Points, in no order, along strands that fork, close into loops and pass close to each other.
Points whose rows are less than 47.3 apart are linked; no others are. Some points are linked to none.
niv: [ -6   1  -1   7   2  -4   8  -1   6 -10   8   8 -19  27  -5  17 -10 -10
   5   5  -9 -27 -11 -15 -11   0  -4   0   1  13 -12 -13   5  -5   7   9]
Fudom: [-40  -9   9 -14  -6  17  -1  -2  22  39   1  -5 -12  35  -9  25  -7  -2
  13 -13 -21 -18 -42 -16   1  16 -14   3 -18  11 -27 -15  16   3  39   4]
lugef: [ 38  14 -16  14  16  -6 -16 -18   3 -46   6  -5   0 -14  -6  11 -10 -26
  -2   1   5  -8  23   0 -38 -32  18 -10   6  -5  10   4 -13   8  -5  26]
pomi: [ 33 -14  -8   0  -8 -36   7   3 -29  10  27  14  24 -17 -20  -2  20  38
  24  10  21  52  34  20  15  18  -8  14   4  -6   2   2 -35 -17 -29 -16]
Zedu: [  4  -7   0   2  14   9  -6   2  -2 -16 -23 -22  10  -8  35 -30   5 -25
 -24  10   1 -21  10   1  -1 -18  -4 -22  -1   0  19  16  27   8   2  12]
rezo: [ -4 -14   4 -19   9  28   0   2  -9  -7 -15 -33  16 -15  34 -46   7 -16
 -35  16  -2  20  -5  -1  13 -17  17 -16   4 -10  34  21  28  16   4 -17]
tem: [-29  19  20 -27   9  17  10 -18  20  11  26  14 -20  12 -30  12  -4   9
  -4   2  -7   6 -47  12  20   7   5  23 -22  -5   8  -9  -9  13   7 -37]
dasun: [ 14 -19 -15  25  -7 -14   8  -1 -14 -17  -3  20 -12  27   1  31 -10 -15
   9   1  -6 -29  21 -21 -28  11  -4  -1  14  22 -26 -23  -4 -19  -8  27]
sare: [ 17   4  -8  21  14   2 -11 -12   7 -42   4  -1 -17  11  -8  34 -29 -29
 -10   7 -16 -14   1  -9 -38 -35  11  -5   2   5   7  -9  -4  14   8  25]
Vone: [  2  22  -2   7  15  15 -14  -8  27 -35   3  -8 -11   5  -1  12 -25 -25
 -17  13 -21 -17 -13  10 -18 -37  11  -5  -2  -7  20   3   2  25  16  20]
Meno: [ -4 -10  -2  13   6  10  -8  11   7 -19 -25 -15  -7  15  35 -10 -12 -29
 -17   8 -16 -42  -5  -6 -15 -22 -19 -25  -4  12   4   6  34  14  13  31]
roz: [ 26   4 -15  -6  11   0  -7  -6   2 -13 -16 -28  30 -40  12 -37  10 -30
 -14   3  12  -1  36   4  -2 -33   2 -19   8 -17  27  22  12   7  -8  14]
gelep: [ -9   6  19  -3 -10  -5   0  17  -9  23 -14   7   2  -2   7 -15  11  32
   6  -6   9  24 -14   7  21  23  -1   2  -5  -4  -7   9  -2   3  -9 -16]
Tup: [ -6  -8  -5  19  -4  -3   3   8   8  -9 -10  -1 -18  30  11  15 -16 -19
   6   4 -10 -40  -7 -21 -21  -5 -16 -19   2  20 -17 -12  21   3  15  30]
zevur: [ 25  -1 -11  -1   9  -8  -3  -4  -5 -14 -17 -23  25 -31  20 -37  10 -25
  -9   3  17  -6  37  -2  -5 -23  -9 -23   5 -10  19  18  15   4 -12  17]
Bozi: [ -8  -9  -3   4  -5  12  13  -5  21  -6   6   1 -23  44  -9  32 -32 -17
   8   0 -26 -29 -21 -21 -21  -7  -6   5 -12  15 -17 -24  13   3  27  15]
Fum: [-35 -19 -13  15 -14 -11  -4  15  -3  35 -23 -10 -12  21  10  36  -1   9
  23 -20  -4 -25 -10 -24 -10  28 -19 -22  12  20 -40 -16   9 -22  24  19]
legil: [ 32   8 -14  19  17  -4 -18 -16   1 -46   4  -1  -7  -4  -8  27 -20 -30
  -9   3  -4  -9  15  -3 -40 -33  18  -9   6   0   8  -4 -10  10  -1  27]
pidi: [ -9 -14 -11  14  -9  -4   9   6   5   3  -7   2 -22  38   2  27 -16 -14
  15  -1 -13 -36  -7 -27 -19   7 -10 -11   3  22 -29 -21  13  -8  19  26]
misoz: [-52  -9   9  -3 -26   9 -14  15  -5  49 -29  -9  -2   2  18   4  -1  37
   9 -42 -15   6 -41  -1  -2  32 -14  -5  -3  15 -36   3   1  -6  24  -5]
tatif: [ 13  19  12 -12  -5  -7  10   0  -8  13  23   7  16 -33 -14 -32  14  21
   4   6  15  49  14  18  24 -10   4  18   2 -19  29  17  -7  17 -19 -29]
Dem: [  6  -5  -6  16   0   5  10 -12   6 -23  11  16 -23  28 -14  36 -30 -20
  -5   2 -20 -22  -2 -15 -26 -15   6  16  -2  14  -8 -22  -8  -2   5  10]
gavif: [-21 -13  -6   0  -9  -2   6  -2  -1  27   5  12 -15  27 -16  43  -2  12
  13 -13 -11 -13 -15 -14   2  29   1  16   6  11 -34 -23 -15 -29  11  -6]
ninu: [ 32  -8 -16  13   2 -23   2 -11 -13 -33  14  26   9   0  -7  15   4 -10
   6   2   8 -10  42  -3 -22   5   0  10   8   8  -9 -12 -23 -21 -24  13]
sota: [ 29  -2 -10  -1   3 -25   1  -2 -12  -5 -10 -18  27 -34  16 -33  17 -14
   2   3  25   5  43  -1  -1 -15 -17 -19   6 -11  16  12  11   0 -19  12]
Tuziz: [ -5 -22  -9   8 -12  12  18  -7  14   5   2   4 -25  49  -7  44 -33 -17
  14  -8 -25 -30 -10 -27 -23   1   1  13 -10  17 -33 -32   6  -6  28  18]
ketop: [-13  -3  -2  -7  -3  10  14 -11  14   2  18  12 -25  35 -22  29 -18  -8
   4   0 -19 -22 -23 -12  -4   4  -1  19  -9  11 -16 -22  -5  -8  17  -1]
ked: [-27 -15  -5  -1 -14  -3   2  -2  -5  36   1   7 -11  19 -14  49   3  26
  15 -23 -13  -2 -18 -12   2  35  -2  15   8  11 -38 -23 -19 -34  12 -11]
fako: [-13 -25  -1  15  -1  -4 -12  24 -24  12 -43 -17  -3   4  41 -11   8  -9
  -1   1  10 -33   5 -10  -2  19 -24 -35   4  12 -18  -2  32  -6  -2  31]
Pidu: [-46 -13   1  -3 -14   2  -3  -1   3  51  -7 -10  -9  22  -5  39  -4  23
  21 -33 -15  -5 -32 -18  -6  29 -11   1   2  17 -40 -16  -2 -17  37  -2]
fumep: [ -1  16   6   4  15  -1   1  -4  12 -20  10   3  -7   3  -1  -2  -2 -10
  -4  10  -2 -18  -5   0  -3 -10   2  -2  -1   0  10   4   4   3   2   1]
kidu: [  3 -19   6  -9  -8   7   2  19 -33  13 -32 -19  16 -12  35 -47  11   5
 -16   4  13  22  12  -1  14  10  -5 -17   1  -3   7  14  23   9 -16  -1]
dod: [ 26 -13  -5  31  -6 -14  11 -20  -3 -21   7  50   1   8 -18  40 -13 -18
  -3  -4  -7 -20  38  -4 -25  -1   3  30  10   9 -16 -25 -31 -12 -25  12]
fogoz: [  6  18  -1 -11  19  32 -11 -10  23  -7   0 -19  20 -32  -3 -31   7 -22
 -26  12   0  16   5  20  17 -35  27   1   4 -26  43  24   4  19   6 -11]
mepap: [ 39  19 -22  -5  10  -9  -4 -16   9 -28  24  -8  16 -38 -21 -12  10 -12
   8   1  21  12  38  11  -9 -27  13   3  10 -19  24  14 -14  -2 -12   3]
lidi: [ 16   6   9  -3 -14 -22   8  11 -20  15  12  11  14 -12 -11 -14  15  43
  19   4  18  48  13  15  22  20  -2  10   2  -9   3   7 -20  -2 -21 -17]
ronad: [-10  11  17  -5  16  10  -1   0  11  -1  -1  -3   1  -6  11 -21   6  -7
 -15   8   0  -2 -14   7  15 -11   4   1  -9  -8  19  15  11  11   1 -16]
zik: [ -5  -8   2  -3  15  21  -8   5   6 -16 -19 -24   6   0  36 -25   1 -26
 -31  15 -10 -21  -6   3   1 -20  -2 -18  -4  -1  21  17  29  10   9   9]
pekim: [-13   1   4  -5  14  26  -8   5  22 -17 -11 -18  -2   9  28 -13 -10 -27
 -31  15 -24 -23 -24   8   0 -24  -3  -8  -9  -5  21  14  25  16  18   7]
pizut: [ -9 -22   7  -7   5  14  -4  15 -16   4 -30 -21   1   2  43 -32  11 -11
 -24   9   3  -8  -7  -3  10   4  -4 -22  -4   4   6  12  34   7   0   2]
lepe: [  8 -22  -2 -12   5   8   1   6 -27  -3 -27 -35  23 -21  36 -49  12 -19
 -24   8  12  11  24  -7   5 -10  -4 -26   6  -4  22  15  32   8 -11   3]
fopi: [ -5  15  18 -11 -22  -3   8  18  -7  24   4  12   8  -7  -9 -22   6  54
  13  -7   7  45 -15  18  30  27   4  15  -5 -11  -5  13 -22   3 -14 -27]
Bogu: [ 14  10   2 -10   9  -8   6 -10  -6 -10  39  22   1 -15 -29   3  11  16
   6   8  18  28  20  14  18   7  11  27  -5  -8  19  -2 -27  -8 -17 -33]
Teles: [ 21  -5  -4  28   0  -3   7 -24   0 -26  12  47  -6   5 -24  43 -21 -21
 -11  -5  -9 -17  29  -3 -24 -13  10  35   3   7  -7 -24 -33  -7 -19   5]
vide: [ 10 -12  -9  -5  14  16  -7  -2  -7 -22 -27 -36  19 -16  38 -39   5 -33
 -30  10   2 -16  19   0  -4 -24   1 -30   5  -4  24  21  28   8   2  17]
nabi: [ -3  -6  -1  18   2   0  -3  10   7 -17 -19  -8 -12  21  24   0 -14 -26
  -4   8 -12 -42  -5 -13 -22 -16 -20 -24  -2  17  -5  -2  29  10  12  35]
Busas: [ 10  13  12 -14  -8 -10   9   2 -12   9  33  22   3 -14 -28  -5   9  42
  15   5  15  53   6  21  30  18  11  29  -6 -12  13   3 -32   1 -21 -39]
Timev: [  9  21  15 -15  -7  -7  12   2  -8  11  31  16   6 -23 -24 -20  10  35
  10   6  16  54   6  21  30   5   9  25  -4 -16  21  11 -19  12 -20 -37]
Tis: [-43 -13   4 -10 -10  12  -2  -1  14  49  -3  -9 -11  32  -8  34  -6   7
  19 -23 -19 -14 -36 -20  -3  24 -12   1 -10  14 -35 -16  10  -4  42   6]
terod: [ -5  10   6 -13  20  34  -7  -6  20  -7  -1 -17  14 -23  10 -31   5 -17
 -32  14  -5  14  -8  17  19 -28  23   2  -2 -20  41  23  10  19   8 -19]
nak: [-17  -3   4   3  -1  13   2   6  26  -3  -3  -5 -15  33   7  11 -22 -20
   0   5 -25 -35 -28 -11 -11 -12 -18  -7 -14  11  -7  -8  27  11  26  17]
Bofa: [ 22  28 -11   4  18  13 -21 -16  22 -38   6  -9  -3 -17 -13   2 -11 -24
  -9  10  -2  -5   6  15 -19 -37  28  -7   5 -14  23  10 -11  23   5  20]
por: [-47  -8   7  -1 -19   1 -10   8  -1  49 -17  -8  -7  12   4  23   0  28
  17 -34 -12   1 -38 -11  -3  30 -13  -5  -1  15 -37  -8   1 -11  27  -4]
kared: [ -3  13  18 -12 -17  -7   7  11 -10  20  12  17   1  -4 -18  -5   6  56
  18  -5   7  44 -15  15  28  30   8  19  -5  -9  -6   3 -30  -3 -15 -33]
buba: [ 11 -11   6  -3  -2  -5   2  13 -25  11 -24 -13  21 -18  29 -39  15   0
  -8   4  18  15  21   1  13   1 -12 -14   0  -6  12  13  19   7 -18   2]
Bako: [-46  -7   9  -5 -32  13 -11  21  -7  40 -30  -6   3  -3  24 -14   3  48
   5 -37  -9  13 -37   7   6  35  -9  -3  -4  10 -34   9  -3  -9  14  -9]
Vafi: [-27  -2  10  -1 -19  -9  -4   8  -6  32  -7   5  -7   6  -9  21   5  50
  19 -23  -4  18 -28  -1   7  37  -1   6   3   8 -29  -7 -18 -20   4 -19]
sonil: [  8 -14  -6  21  -7   5  17 -16   4 -12   8  32 -21  30 -18  45 -31 -21
  -3  -5 -20 -24   7 -14 -21  -7   6  31  -2  14 -19 -30 -16  -9  -1   7]
kuvab: [ -4   7  14  -9  -5 -12   4   4  -8  12  14  18  -4   2 -20  10   8  37
  13  -1   9  28 -10   8  22  30   8  19  -3  -4  -6  -6 -24  -9 -13 -30]
norob: [ -4   8  18  -5 -21  -5   6  20 -11  25  -8   7   9  -7   1 -23   9  45
  10  -6   9  38 -10  12  25  24  -1   8  -4  -7  -7  12 -11   3 -13 -18]
det: [ 18  -9  -5 -15  -4   0   3   3 -23   9 -11 -22  34 -41  14 -54  17 -11
 -17   1  12  36  29   3  11 -21  -5  -7   9 -15  30  20  19  13 -20  -9]
biga: [ 10  -1  -4  21   7   4   1 -10   8 -35   7   5 -21  22  -8  36 -33 -27
  -7   6 -19 -19  -3 -13 -35 -28   6   2   0  12   1 -16  -2   7   9  20]
varuz: [-27  12  21 -17  10  18   1  -5  23  11   8   6 -11  10  -4  -5  -2  -2
 -12   5 -13  -3 -46   8  17   0  -1  11 -21  -6  10   3   9  15  10 -25]
tude: [ -1 -14   3  13   1 -13  -8  16 -21   8 -34  -9   4  -1  30 -13  14  -2
   4   2  17 -20  15  -7   2  17 -20 -29   4   7 -10   0  23  -5 -10  23]
tomi: [ -9 -16  -7  12  -9 -22  -2   8 -16  14  -6  10  -3  14  -5  34  10  27
  18  -6   4  -3   3  -8   3  37  -5  -2  15  11 -29 -16 -15 -35  -5  -1]
nog: [ 17   4   9  -1 -13 -22   7  13 -23  17   2   3  21 -18   0 -26  16  32
  14   4  20  42  18  12  20  12  -9   2   3 -11   7  12  -6   6 -22 -10]
sune: [ 17  19  -9 -10  15  22 -10 -11  20  -9   0 -22  24 -40  -8 -33  10 -25
 -19   8   6  14  17  16  11 -38  21  -4   8 -27  38  25   4  17   1  -1]
gizav: [-16 -23 -19  12 -15  -1  11   4   0  22  -7   4 -17  38  -3  46 -12  -2
  19 -13 -14 -29  -1 -26 -13  23  -4   0  11  20 -43 -26  -2 -26  20  18]
fofa: [ -4  18  16  -4  15   2   3  -4  10  -4  12   4   1 -11  -3 -17   8   1
  -5  10   9   8  -5   8  15  -7   7   5  -6  -9  21  12   1   9  -4 -19]
rebe: [ 22   5 -15 -11  12  17 -12  -7   8 -12 -13 -31  30 -40   6 -40  10 -32
 -23   6   5   9  26   8   5 -38  14 -14  11 -21  35  25  12  12   0   7]
valun: [ 14 -15  -7 -14   5   6  -1   0 -18  -3 -19 -32  30 -32  25 -50  13 -23
 -24   5  12  17  29  -3   6 -22   0 -19   8 -11  30  19  25   9 -10  -3]
movif: [ -7 -24   5  -7 -17  11  -2  27 -35  19 -40 -21   9  -6  41 -41   8  16
 -11  -2  12  18  -1   0  14  23  -4 -19   2   1  -8  13  22   5 -11   2]
bamaz: [  5 -16 -12  21  -7  -7  11   1  -3 -11  -1  12 -19  34   1  31 -18 -16
  10   0 -12 -32   5 -25 -26   3  -5  -2   7  23 -26 -24   4 -12   5  25]
Sab: [ 44  15 -23   5  14  -3 -16 -19   6 -44  13  -3   5 -26 -17   7  -6 -23
   1  -1  11   1  30   6 -31 -31  25  -3   7 -13  13   7 -20   4 -10  18]
Tiri: [ 14   9   3 -12   3  -9   8  -7 -10  -2  40  29   3 -14 -36   6  11  26
   7   7  17  40  19  20  26  14  12  36  -7  -9  16  -5 -37  -9 -22 -41]
mun: [-10  11  11  -8  19  24  -4  -3  18  -7  -2 -10   6  -9  15 -24   3 -15
 -27  12  -6   1 -14  13  15 -21  11   1  -9 -13  30  19  14  15   8 -15]
gese: [-17  -1  13 -23 -26  26   7  26 -13  26 -18  -3  11  -2  22 -48   7  34
 -14  -9  -3  35 -26  12  29  25   9   6  -7  -9  -8  21   1  10  -6 -22]
Lino: [ -7   4   8   1   2 -14   2   5  -4   8   5  10  -9  11  -6   9  11  14
  10   3   8  -3  -8  -5  11  22  -1   2   1   4 -10  -7  -5 -11  -5  -8]
gevut: [ -1 -21   3 -17   7  21   2   6 -19  -6 -23 -35  13 -12  39 -47   9 -15
 -32  13   3  13   2  -5   8  -9   8 -24   4  -3  26  18  33  13  -1  -8]
bama: [ 38  11 -23  -2   9  -3  -3 -19   2 -35  39  18  12 -30 -32   5   6  -7
   2   0  16  12  44  17  -8 -14  18  23   0 -12  18   0 -33 -12 -19 -11]
neki: [  5   3  10   6   8 -13   0   7  -9   1 -10  -3   9  -6  17 -19  15  -1
   0   6  18  -6  12  -1   8   3  -9 -14   1  -2   6   7  13   1 -10   4]
pamob: [-20  14  20 -11  10   6   3  -4  15   8  10   8 -13   8  -8  -2   2   3
  -5   5  -4  -2 -32   4  14   4   0   9 -14  -4   6   1   4   8   4 -23]
fev: [ 44  12 -28  -6   7 -10  -4 -16   3 -31  36   4  15 -39 -29  -4   9 -10
   9  -1  22  18  45  17 -13 -22  15  12   5 -18  21   7 -26 -10 -19  -3]
Dur: [-25  -2   7   8 -39  -5  -1  20 -10  29 -19   1  12 -12   9 -10   5  72
  19 -27   2  26 -14  14  13  38 -10  -6   4   7 -29  11 -18 -20  -1 -15]
tunim: [-35  -1  15 -15  -1  13  -2  -1  19  32   2   1 -14  25  -9  15  -2   1
   5  -8 -18 -12 -48  -7   8  14 -11   6 -18   6 -17  -7  13   6  25  -6]
Mivu: [ 13  18  -1   5  18   7 -10  -9  15 -27  -3 -11   7 -13   8 -16  -3 -20
 -12   8   0 -16  10   7  -9 -30   8 -13   2  -9  21  16   5  12   3  14]
veba: [ 24  -2   2  -4  -5 -26   6   5 -22   7  24  15  15 -13 -19  -3  16  37
  20   8  19  45  23  16  18  20  -1  15   1  -8   4   1 -27 -11 -25 -20]
ner: [  1 -13 -13  21  -6 -19   2  12 -14  -6 -16   1 -12  21  14  17   0  -8
  16   2   5 -36  12 -20 -19  16 -17 -24  15  20 -26 -16  12 -14  -2  34]
kop: [-11   9   7  -8  19  27  -8  -1  24 -14  -6 -13   3  -2  19 -17  -4 -22
 -32  15 -16 -12 -19  13   8 -26   7  -4  -7 -11  28  17  17  17  15  -5]
Vab: [ 28   6  -1  -8  -6 -28   7  -2 -16  11  18  -2  27 -38  -7 -30  20  13
  10   6  23  42  32  12  13 -11 -10   4   8 -18  22  14  -3   8 -24 -11]
fak: [-20  22  27 -20   6  14   7  -5  15  15  13  13  -9  -3 -13 -14   3  15
  -6   1   0  23 -37  14  26   4  10  19 -20 -12  15   7  -5  19  -3 -41]
Suti: [ 34  16 -20   6  15   4 -12 -21   6 -46  23  10   0 -20 -27  14  -9 -18
  -5   0   7   0  26  12 -23 -25  28  12   2  -9  15   1 -27   3 -10   6]
tun: [  3  20  16  -8  11  -5   6  -4   2   0  20   8   2 -16 -12 -14  10  13
   3   6  16  24   4  10  20  -1   9  12  -5 -12  21   9  -6   6 -11 -26]
Dakol: [-13 -10   9   9  -3  -9  -8  20 -15  19 -30  -4  -1   4  23  -7  13   8
   3  -3  11  -9  -6  -5   8  20 -14 -19   1   8 -13   2  17  -4  -3   9]
gile: [-29  -5   6  -7 -15  -6  -2   0  -6  35  -1   6 -10  12 -16  36   3  39
  17 -22  -8  11 -28  -6   6  37   0  12   3   8 -31 -16 -20 -25   9 -17]
lof: [ 17  31 -12   1  19  19 -24 -17  27 -40  10  -6 -12 -11 -20  16 -19 -24
 -13  14 -10  -2  -4  20 -15 -38  33  -1   2 -15  25   2 -13  29   9  16]
Bes: [-35   1   9  -4 -37  10  -5  24  -7  35 -25  -3   9  -8  18 -21   4  60
   9 -33  -3  23 -26  14  16  38  -7  -1  -1   5 -30  13 -11 -13   4 -13]
vodav: [ -1  -5   5 -18  12  33   0  -1   2  -4  -8 -27  21 -24  20 -44   7 -17
 -36  13  -3  27  -2   7  15 -24  23  -7   5 -17  42  24  19  19   3 -21]
seku: [ 37  -2 -11  -8  -4 -38   7  -5 -18   2  27   1  24 -34 -13 -17  22  12
  20   7  27  39  40  12   8  -6 -12   5   7 -14  16   7 -13  -7 -25  -8]
duge: [-34 -18  -2   2  -8   8  -4  14  14  32 -17 -10 -13  32  11  17  -6 -10
  11 -10 -16 -32 -28 -21  -4  14 -21 -14 -12  18 -30 -12  27   1  34  19]
gev: [ 19 -11 -14  19  -1 -27   2   2 -18 -21 -10   4  -3  10  16  10   3 -11
  16   3  11 -30  27 -16 -25  13 -16 -23  15  18 -18 -14   5 -14 -14  35]
Nuvaf: [ -7   4  15   1  -7 -15  -2  14  -9  19  -9   6  -2   2   2   0  13  29
  11  -4  11  15 -11   0  15  27  -3  -1   0   0 -11   1  -5  -5  -7 -12]
Sela: [ -9   0   2   6   9  17  -8   7  20 -19 -15 -13  -6  14  26  -6 -14 -28
 -23  11 -21 -33 -17   1 -11 -24 -12 -15  -7   4  12   8  29  15  18  21]
tena: [-26 -12   2   1  -4  11  -2  11  21  17 -12  -6 -14  34  11  12 -11 -17
   3  -1 -21 -35 -30 -16  -5   2 -21 -11 -14  15 -18  -8  30   5  29  17]
mes: [ -5 -24 -15  13 -15   7  17  -3   7  16  -3  11 -22  45  -6  47 -23 -11
  17 -13 -20 -31  -1 -26 -20  13   0  12   0  20 -40 -31  -3 -20  22  19]
tam: [ 24  16  -6 -10   6  -4   0 -10   4  -1  16 -12  25 -47 -15 -32  18  -7
  -2   3  18  30  29  13  10 -30   5   5  10 -24  35  22   1   9 -13 -12]
domi: [ 22  20 -11   1  15  -1  -2 -17   6 -36  25   5   2 -15 -18   3  -2  -9
   0   5  10  -2  22   7 -11 -17  18   7   4  -7  16   5 -18  -1  -7  -1]
tiv: [-17   8   4 -12   5   9  12 -16  15  -2  26  15 -24  23 -27  22 -12  -3
  -1   4 -13 -15 -27  -2   5   3   4  21 -11   5  -4 -17 -10  -4  10 -16]
vime: [-33   1  13 -17  -4   9   3  -6  11  34  10   5 -17  26 -21  26  -1  11
  10 -11 -14  -4 -44  -8   9  22  -4  13 -14   6 -22 -16  -3  -3  20 -14]
mer: [ -6  15   3   6  10  11  -4  -4  26 -26   4  -3 -15  14   1  11 -24 -22
 -12  11 -22 -23 -20   1 -15 -29  -1  -5  -7   1  12   0   9  18  18  15]
kor: [-38 -19  -9   9 -11   1  -6  18   6  37 -24 -13 -12  28  14  26  -6  -3
  18 -16 -11 -32 -18 -23  -6  20 -23 -21  -1  20 -37 -14  22  -7  32  23]
serug: [ -8   7  11  -7   4 -10   5  -1  -3   5  16  16 -13   9 -16  13   7  17
   7   3   4   6 -12  -1  14  20   6  15  -3   1  -6  -9 -15 -12  -6 -22]
zive: [-15   6   4   3   4  15   2   0  30 -14   1  -4 -15  28   2  14 -26 -21
  -8   6 -28 -30 -28  -5 -14 -23 -12  -2 -13   6   4  -6  19  16  24  14]
fup: [ 15  18   4 -10  10  -7   6 -10   0  -8  35   8   6 -26 -23 -12  13  11
   7   7  20  30  20  15  16  -8  11  16   1 -16  27   9 -15   2 -14 -26]
Vinu: [ 12  -8  -1  24  -7   4  18 -21   7 -12  10  43 -15  20 -25  47 -30 -21
 -10  -6 -17 -22  15  -8 -18 -11   7  40   0  11 -15 -29 -28  -7 -10   2]
kof: [-25   3  13 -14  -5  -3   2   0   2  29   7  10 -17  17 -20  24   4  24
  12 -10  -6   6 -35  -5  11  29   1  15  -6   5 -21 -14 -13 -11   7 -20]
Rof: [-23  -3   8   5 -29 -13  -4  14 -10  28 -13   5   3  -4   0  12   6  62
  23 -24   2  23 -19   6   9  39  -3  -2   6   8 -29  -1 -20 -22  -1 -17]
nel: [-17  -8  -4  -2  -6   1  10  -2   6  16   8   9 -20  34 -15  32  -8  -2
  12  -5 -13 -22 -20 -16  -2  18  -2  10  -1  13 -26 -22  -2 -15  16   2]
guno: [ 34 -10 -13  22  -2 -20   4 -18  -9 -34  11  40   9  -2 -13  25  -5 -16
  -1  -4   0 -13  48  -2 -29   0   5  20   6   8 -11 -18 -31 -17 -29  13]
gulip: [-13  -7   1  11  -1 -13  -4  15  -6  12 -19  -1 -10  15  14   6   7   1
   8   1   6 -25  -6 -11   0  18 -16 -21   4  13 -18  -6  16  -8   2  17]
ver: [ 19  14  -5   2  13 -11   2 -11   1 -29  22   9   1  -9 -10  -1   5  -6
   3   6  12  -5  21   2  -7  -7   7   3   5  -2  11   3 -11  -6 -10  -1]
Pas: [ 15   7  -4   7   9 -18   3  -4  -5 -22  11   8  -1   1   1   0   6  -4
   7   6  12 -13  18  -5  -8   3  -2  -5   7   5   0  -1  -3  -8 -10   8]
mapa: [ 16  -3   7   0 -18 -17   7  18 -29  23 -12  -3  27 -21  12 -37  17  29
   7   1  18  39  20  12  19  11 -15  -5   4 -10   5  14   1   7 -24  -1]
vifo: [ 20   6 -11  15  10   0  -2 -18   1 -42  18  18 -10   3 -17  24 -17 -19
  -8   2  -5 -12  15  -1 -27 -19  16  12   4   5   3 -10 -21  -2  -6   7]
guk: [ -8  28   6  -6  19  13   0 -14  26 -21  20   3  -9  -6 -14  -1  -6  -6
 -10  11  -5  -6 -14  13   7 -20  12   8  -6 -10  23   7  -6  12   7 -14]
Lop: [ -7   0   1  10   2 -12   2   6  -1  -3  -3   5 -13  20   4  10   2  -5
   8   4   0 -26  -7 -13  -4   9  -9  -9   4  13 -15  -7  10  -8   3  13]
tev: [ 37  22 -21 -12   7  -3  -6 -14  14 -13  20 -16  23 -51 -28 -23  16 -15
   4   2  20  22  33  16   3 -37  13   2  14 -30  32  20  -9   5 -11  -2]
Bogur: [-24 -23   5   2  -1   8 -11  22  -8  20 -32 -13  -9  15  35 -10   6 -11
 -10   1  -4 -23 -22  -8   4  12 -17 -20  -8  12 -15   3  34   2  10  12]
Datu: [ 40 -15 -16  -3  -8 -46   8  -1 -29   8  26   6  27 -27 -15 -11  23  25
  23  10  25  49  41  18  10   7 -15   7   5  -9   5   3 -27 -13 -31  -8]
filep: [-24  13  12 -23   6  11  11 -16  15  10  27  15 -23  19 -31  22  -5   6
  -1   1  -9  -2 -39   4  16  12   4  24 -17   0  -2 -15 -12   1   9 -30]
nud: [  7  25  -7   6  16  17 -19 -12  26 -40   7  -6 -18   3 -13  26 -29 -27
 -17  13 -23  -8 -13  11 -21 -41  21   0  -1 -10  22  -4  -6  30  17  19]
laro: [ 19  12   5  -9  -3 -12   6  -4  -9   9  17  -2  23 -39  -9 -34  17   9
   3   5  18  42  25  14  17 -17  -2   8   5 -20  30  17   0  12 -20 -20]
Pekod: [ 21 -20 -20  25  -6 -25   4  -2 -21 -24  -9  13  -4  18  11  23  -2 -14
  15   1   5 -29  32 -19 -32  14 -12 -15  19  23 -25 -20  -3 -19 -16  36]
zol: [-25 -21 -18  12 -15  -9   3   9  -5  30 -13  -3 -14  26   3  45  -4  10
  22 -19  -8 -24  -5 -23 -11  30 -11 -10  15  19 -43 -22   0 -30  22  16]
Supud: [ 27  24 -12   4  17   9 -18 -12  19 -32  -4 -15   9 -24  -3 -12  -4 -27
 -10   8   2  -7  17  12 -15 -38  21 -15   6 -18  22  17  -2  20   3  23]
vimi: [ 20  -2  -9  10   4 -19   5  -5 -11 -26  13  18  -1   7  -4  13   4  -5
   7   6   8 -16  24  -8 -15   7   0   3   9   9  -8 -11 -12 -18 -15  11]
nur: [-11 -16   9   5 -10   0  -9  25 -25  22 -39 -10   6  -4  33 -22  12  17
  -2  -5  13   6  -2   0  12  24 -12 -18   0   4 -12   7  17   0  -9   6]
somas: [-34  15  26 -27   7  22   5 -14  23  21  17  11 -15  11 -19   2  -2   6
  -8  -1 -13   6 -57  11  19   7  -2  17 -26  -6   6  -2   0  19  13 -34]
vuve: [ 20  -7   0  -2   1 -18   2   6 -21   7 -18 -14  26 -26  22 -36  18  -4
  -1   4  23  12  34   0   9  -3 -17 -16   2  -8  13  11  16   4 -20   7]

A fork is a point with three links, a tip a point with one. Leave the first point through the second and follow the links. Name the first fork or tip that comes.
mapa, nog | laro
Tiri, Bogu | mun
gizav, zol | Mivu
Tup, pidi | ner
zevur, roz | terod
Pekod, dasun | pekim
Rof, Dur | gile
Fum, zol | Bozi
